A landscape with many peaks, sampled at points; each row gives a point and its height.
From any point a climber steps to the highest of the 2 points nearest to it. It stops when none of these is higher. Distance is the straight distance between rows; heights are no part of it.
q970 height 457: [-15 -13   3 -41 -11  28  -4  13  10 -17 -17  -3 -21  30  13 -15  18  -8
 -27  -1  14]
q296 height 601: [ 13  10  22  24  19  -6   8  -4  -1 -19   3 -20 -39  -1  -7   8  28 -18
 -15 -27  -3]
q484 height 725: [ 27 -13 -15  19   2  -5   8 -19  -2  19  11  13  21  10 -32  14 -18  25
   5  15  -2]
q837 height 13: [ -4 -10 -12  -5  10  -2  -6   7  -1  -1   3  22  10 -22   5  13 -10  -4
  17   6  -4]
q573 height 272: [ -4 -22 -26  -9   2   4  -9   2   5  13   2  25  30  13   0   7 -19  17
   6  29   8]
q252 height 226: [  4   3  20  -8 -27   9   9 -10 -13  -8  -1 -45 -45  23  16 -25  17   1
 -15   9   5]
q622 height 643: [ 19  16   8  30  19 -19   5  -9  -4  -2  11  -9 -25  -9 -26   4  25  -5
   1 -23 -13]
q695 height 338: [ -9   1  17   9   3   4  10   4  -3 -24  -4 -13 -27  -2   9   7  20 -13
 -16 -17   0]
q332 height 700: [ 27 -19 -11   9   8   8   1  -4   0  -4   6  -4  -5  14 -21  17   1  16
  -5  19   3]
q277 height 779: [ 28  -2 -19   0  -1   7 -12 -17  -1   6   8 -18  -6 -24  -5   1  -3  16
  22  12  -9]
q415 height 764: [ 11 -14 -22 -18   1  11 -16 -12  10   2  -2 -11   3   0   6  -3  -9  22
   8  25  -2]
q949 height 346: [ -8  13   8   5  -9 -12   9  -6  -2   9   1  -9  19 -14  -3 -11  -9  15
   4   0  -1]
q618 height 623: [  9  11  12  27  20 -13   8  -5  -4 -11   5 -10 -28  -8 -13  10  25 -13
  -8 -24  -6]
q488 height 28: [-19   5   3   1  -5 -13   2  10  -2  17   9  16  29 -17   4   0 -20 -12
  10  -5  -2]
q883 height 737: [ 26   3  -5  22  -6 -13   9 -20  -5  26   8   5  23   1 -38   4 -24  25
  10   3  -7]
q125 height 158: [ -4  18   0  27  16 -23   7  -4  -7  10   1  13   1 -13 -17   2  -2 -11
   4 -26 -15]
q475 height 279: [  4 -20 -25 -12   0  12 -11  -7  11   9   0   6  19  21  -5   4  -9  30
  -2  32  11]
q7 height 494: [ -5 -13  10 -10  10  26  -2  19  -3 -33 -12   4 -31   2   8  19  15 -23
 -22 -11   5]
q492 height 714: [ 10 -16 -17  14   1  -1   3  -6   0  13   6  16  21   8 -17  16 -13  18
   1  18   4]
q829 height 177: [-14  29   8  18   9 -23   7   3 -10  13  -2   4  12 -20  -6 -11  -9 -13
   7 -25  -8]
q689 height 479: [-26 -10   8  -9  -9   3   7  19   3 -11  -8  12  11  16  13   2  18  -8
 -15   4   9]
q91 height 37: [-17  -4  -1  -1 -11  -6   3  11   2  18  11  27  36  -1   7   2 -24  -7
   4   1   1]
q404 height 719: [ 42  -8   7  19   8   1   8 -16   1   2  15 -18 -13  18 -30  15  12  17
   4  12   1]
q718 height 766: [ 30  11 -15   2   1   0 -11 -19  -6  18   6 -10   9 -35 -20  -2  -9  19
  28   7 -10]
q261 height 199: [-21   2   1 -43 -17  -4  -9   9  20   7  -6   2  30 -13  32 -22 -13  -5
  25  18  -5]
q233 height 428: [-18  -7   7   2  -7  -2  10  11   1  -8  -4   3  11  11  10   4   8   3
 -17   3   7]
q589 height 152: [ 11   1   1 -18 -10  17  -9 -10 -18  -3   4 -37 -55  13  11 -21   8  -2
   0  23   4]
q456 height 120: [-15   8   7  39  18 -19  14   5  -3  11   5  32   7   4  -4   3  -9 -28
 -16 -33  -9]
q955 height 320: [  5   8   3   1 -15  -8   9 -10   2   2  -1 -21  13  -3  -2 -10  -6  26
   0  12  -3]
q963 height 253: [-11 -14 -22 -34   0   8 -21   0  19   8  -5  14  26   0  18  -4 -17  18
  20  30   2]
q972 height 160: [-26  -1   2 -36 -13   0 -10  11  14  -4  -9   6  19 -14  36 -14  -1 -18
  16  10  -4]
q873 height 262: [ 10  47   4   8  -7 -20 -12 -12 -14  26 -13 -25  14 -38 -15 -24  -8  10
  30 -20  -2]
q564 height 449: [-22 -15   9  -5  -3  12  12  29  -1 -23 -11  14  -2  23   5  12  25 -15
 -31  -5  14]
q541 height 381: [-15   0  11   6 -12 -12  14   2   0   5   1   1  20   3   3  -6  -4   7
  -8   4   2]
q812 height 273: [ 17  33  -2   1  -3 -15 -10 -14 -12  22  -6 -22   6 -42 -15 -17  -9  13
  28 -15  -4]
q131 height 129: [ 13  -6  -4 -24  -5  24 -14  -4 -10  -9   0 -25 -44  13  11 -12   4  -2
  -3  15   5]
q904 height 685: [ 23   3   7  38  17 -20  16 -17  -4   9  12   8  -7  12 -36  11   5   4
  -3 -19  -8]
q222 height 545: [-28 -18   1 -17  -2   6   3  27   7 -11  -5  25  17  18  16   7  10 -14
 -13   5  10]
q705 height 284: [ 18  25  -2   6   1 -12  -5 -14  -6   6   1 -20 -12 -40  -7 -12   4   7
  19 -18  -9]
q326 height 707: [ 31  -2  10  27  11 -16  14 -20  -1   4  18  -9 -12  11 -34  13   9  11
   0  -4  -3]
q566 height 472: [-17 -14   0 -45  -5  28 -10  16   9 -26 -18   5 -26  20  19  -6  14 -14
 -19   2  10]
q284 height 412: [ -7  -4  14  -3 -10   9   8  14   1 -22 -11 -12  -9  22   9  -1  22   2
 -26   1   8]
q994 height 301: [  6  -4  -4  -4  -9   1   4  -6   6   3   0 -15  11  13  -1  -7  -1  27
  -5  22   2]
q161 height 49: [-18   2   5   5 -13  -7  -3  14   2  29  16  29  44   1   1  -1 -39 -21
   1 -17  -1]
q854 height 728: [  6 -18 -16 -19   2  14 -13  -2   9  -6  -2   0   4   6   9   4   0  13
   0  20   2]
q567 height 98: [-12   0   6  28   4 -12  16   1   2  16   9  35  20  12  -1   8 -21 -18
 -15 -22  -1]
q959 height 542: [-12 -14   8 -13   6  24   2  28  -5 -33 -14  15 -23  14   4  17  20 -21
 -29  -8  10]
q717 height 264: [-14 -20 -22 -24   5   7 -16  12  14   8   1  29  29   3  15   5 -18   6
  14  28   6]
q406 height 20: [-18   5   1  -3   0  -8   2   8  -1   5   3   9  17 -25   7   0 -13  -6
  16  -4  -2]
q901 height 470: [-13 -15   2  16   8  -1   5   9  -4   1   4  28  10   1   0  18  -2 -13
  -7  -6   5]
q351 height 612: [ -8  -9  -1 -29 -10  27   0  11  12 -14 -12 -11 -17  38   5 -12  17   5
 -27  10  16]
q878 height 297: [  3  14   5  11   0 -11   5 -10  -4  -3   3 -19  -8 -23   0  -4   6   6
   8 -11  -5]
q183 height 147: [ -3  10   7  31  11 -21  16  -5  -6   3   5   9  -2  -1 -18   3  -2  -2
  -9 -21  -8]
q234 height 367: [ -9  -3  17   3  -1   9   9   8  -3 -23  -8  -8 -15  10   3   8  19  -5
 -26  -7   8]
q199 height 486: [ -7  -6   6 -12 -15  15  11  10   6 -14  -9 -13  -6  35   5  -8  17  12
 -23  10  10]
q232 height 702: [ 12 -22 -14  13   9   6   0  -4  -2  -1   5  15   5   8 -16  21   1   7
  -5  14   2]
q134 height 210: [ -9  46   6  19   8 -27 -10  10 -19  24  -7   2  18 -15 -10 -18 -16 -21
  18 -32 -12]
q693 height 799: [ 27  -5 -26 -13  -1  14 -21 -19   6   5   6 -21  -5 -12   2  -7 -11  24
  20  27  -4]
q203 height 9: [  1   4 -24 -18   4   5 -19   2   6 -12  -4  21  -2 -38  20  12  -8  -7
  40   3  -6]
q496 height 709: [ 28 -11  -5  11   8   5   0 -12  -1  -2  10 -13 -13   3 -19  15   7  14
   1  13  -2]
q954 height 82: [ -3   9   3  35   8  -7   8   2   5  26   9  36  30   9  -5   5 -31 -22
 -11 -30  -3]
q71 height 575: [-12 -16  -3 -38  -1  25 -15  10   6 -23 -17   7 -20  10  21   2   6 -11
  -8   5   6]
q462 height 227: [-18  -3 -10 -43 -11   2 -16   0  20   9  -8   5  27  -6  26 -23 -12   8
  22  24  -4]
q360 height 491: [-20 -21  -2  -2   6   6   1  20  -3 -10  -3  28   7   3  12  21   4 -16
  -9   4   7]
q816 height 64: [ -9  11   4  21  -2  -8   0   6   6  34  11  25  43   6  -6  -2 -45 -21
  -4 -29  -3]
q231 height 134: [-11   2   6  34  19 -19  16  -1  -4   2   3  27  -3   5  -7  13   1 -17
 -14 -29  -7]
q52 height 311: [ -5   9  10  12   5  -8   9  -4  -4 -12  -1 -14 -14 -14   8  -1  11  -3
  -2 -16  -3]
q322 height 288: [ 14  -8 -15  -7  -6   9  -3 -10  12   6   1 -16  10  26  -9  -4  -5  36
  -4  31  11]
q651 height 570: [  9   7  27  17  12   5  11   3  -8 -23  -3 -26 -51   4  -2  10  29 -24
 -23 -21   3]
q165 height 11: [  1   4 -13  -5  10  -3 -12   6   1  -3   3  23   6 -42  11  14  -6 -13
  37  -6  -3]
q217 height 300: [  3   1  21   2 -11  10   8  -3  -8 -21  -4 -31 -41   6  15  -6  22  -9
 -16 -11   3]
q316 height 652: [-12 -19  -9 -31   1  22 -14   9  10 -15 -11   5  -5  12  19   2   7   4
  -7  15   5]
q262 height 659: [ 28  19   6  35  23 -22   7 -15  -8   3  13  -1 -21   1 -37   8  19   2
   2 -20 -19]
q34 height 183: [  3   3   9 -20 -25   7  -4 -11 -18  -7   1 -43 -49  10  21 -23  14  -1
   0  13  -1]
q778 height 241: [ -5  43   6  11   5 -23 -11  -1 -15  23  -9 -13  15 -31  -9 -20 -12  -4
  25 -25  -6]
q444 height 267: [ 10   6  23   4 -16  10  13  -6  -7 -14  -1 -40 -38  19   8 -10  18  -3
 -15   1   6]
q489 height 6: [ -4  -5 -15 -21  -1   9 -19  -2   5 -14  -3   8  -4 -22  23   6  -5  -5
  26   9  -4]
q557 height 752: [ 26   8 -14  10  -4  -7  -1 -20  -4  22   7  -6  19 -15 -32  -2 -19  26
  17  12  -5]
q507 height 115: [-30  -2  10 -32 -15  -3   0  12  16  -4  -9   1  22  -1  35 -20   7 -13
   3  11   1]

Where does a climber stop that starts at each point below?
q475 | q222
q954 | q351
q705 | q351
q557 | q693
q651 | q404
q316 | q693
q462 | q222
q488 | q351
q829 | q351
q262 | q404
q232 | q693
q541 | q222

Call two points neighbours if one is among the 2 nearest of the other. Go from one point of each pair to the other, from neighbour to neighbour, staying as high as possible. Name the lowest point that can't be avoided.
q404 / q222 | q234
q351 / q404 | q970
q959 / q222 | q564
q693 / q404 | q332
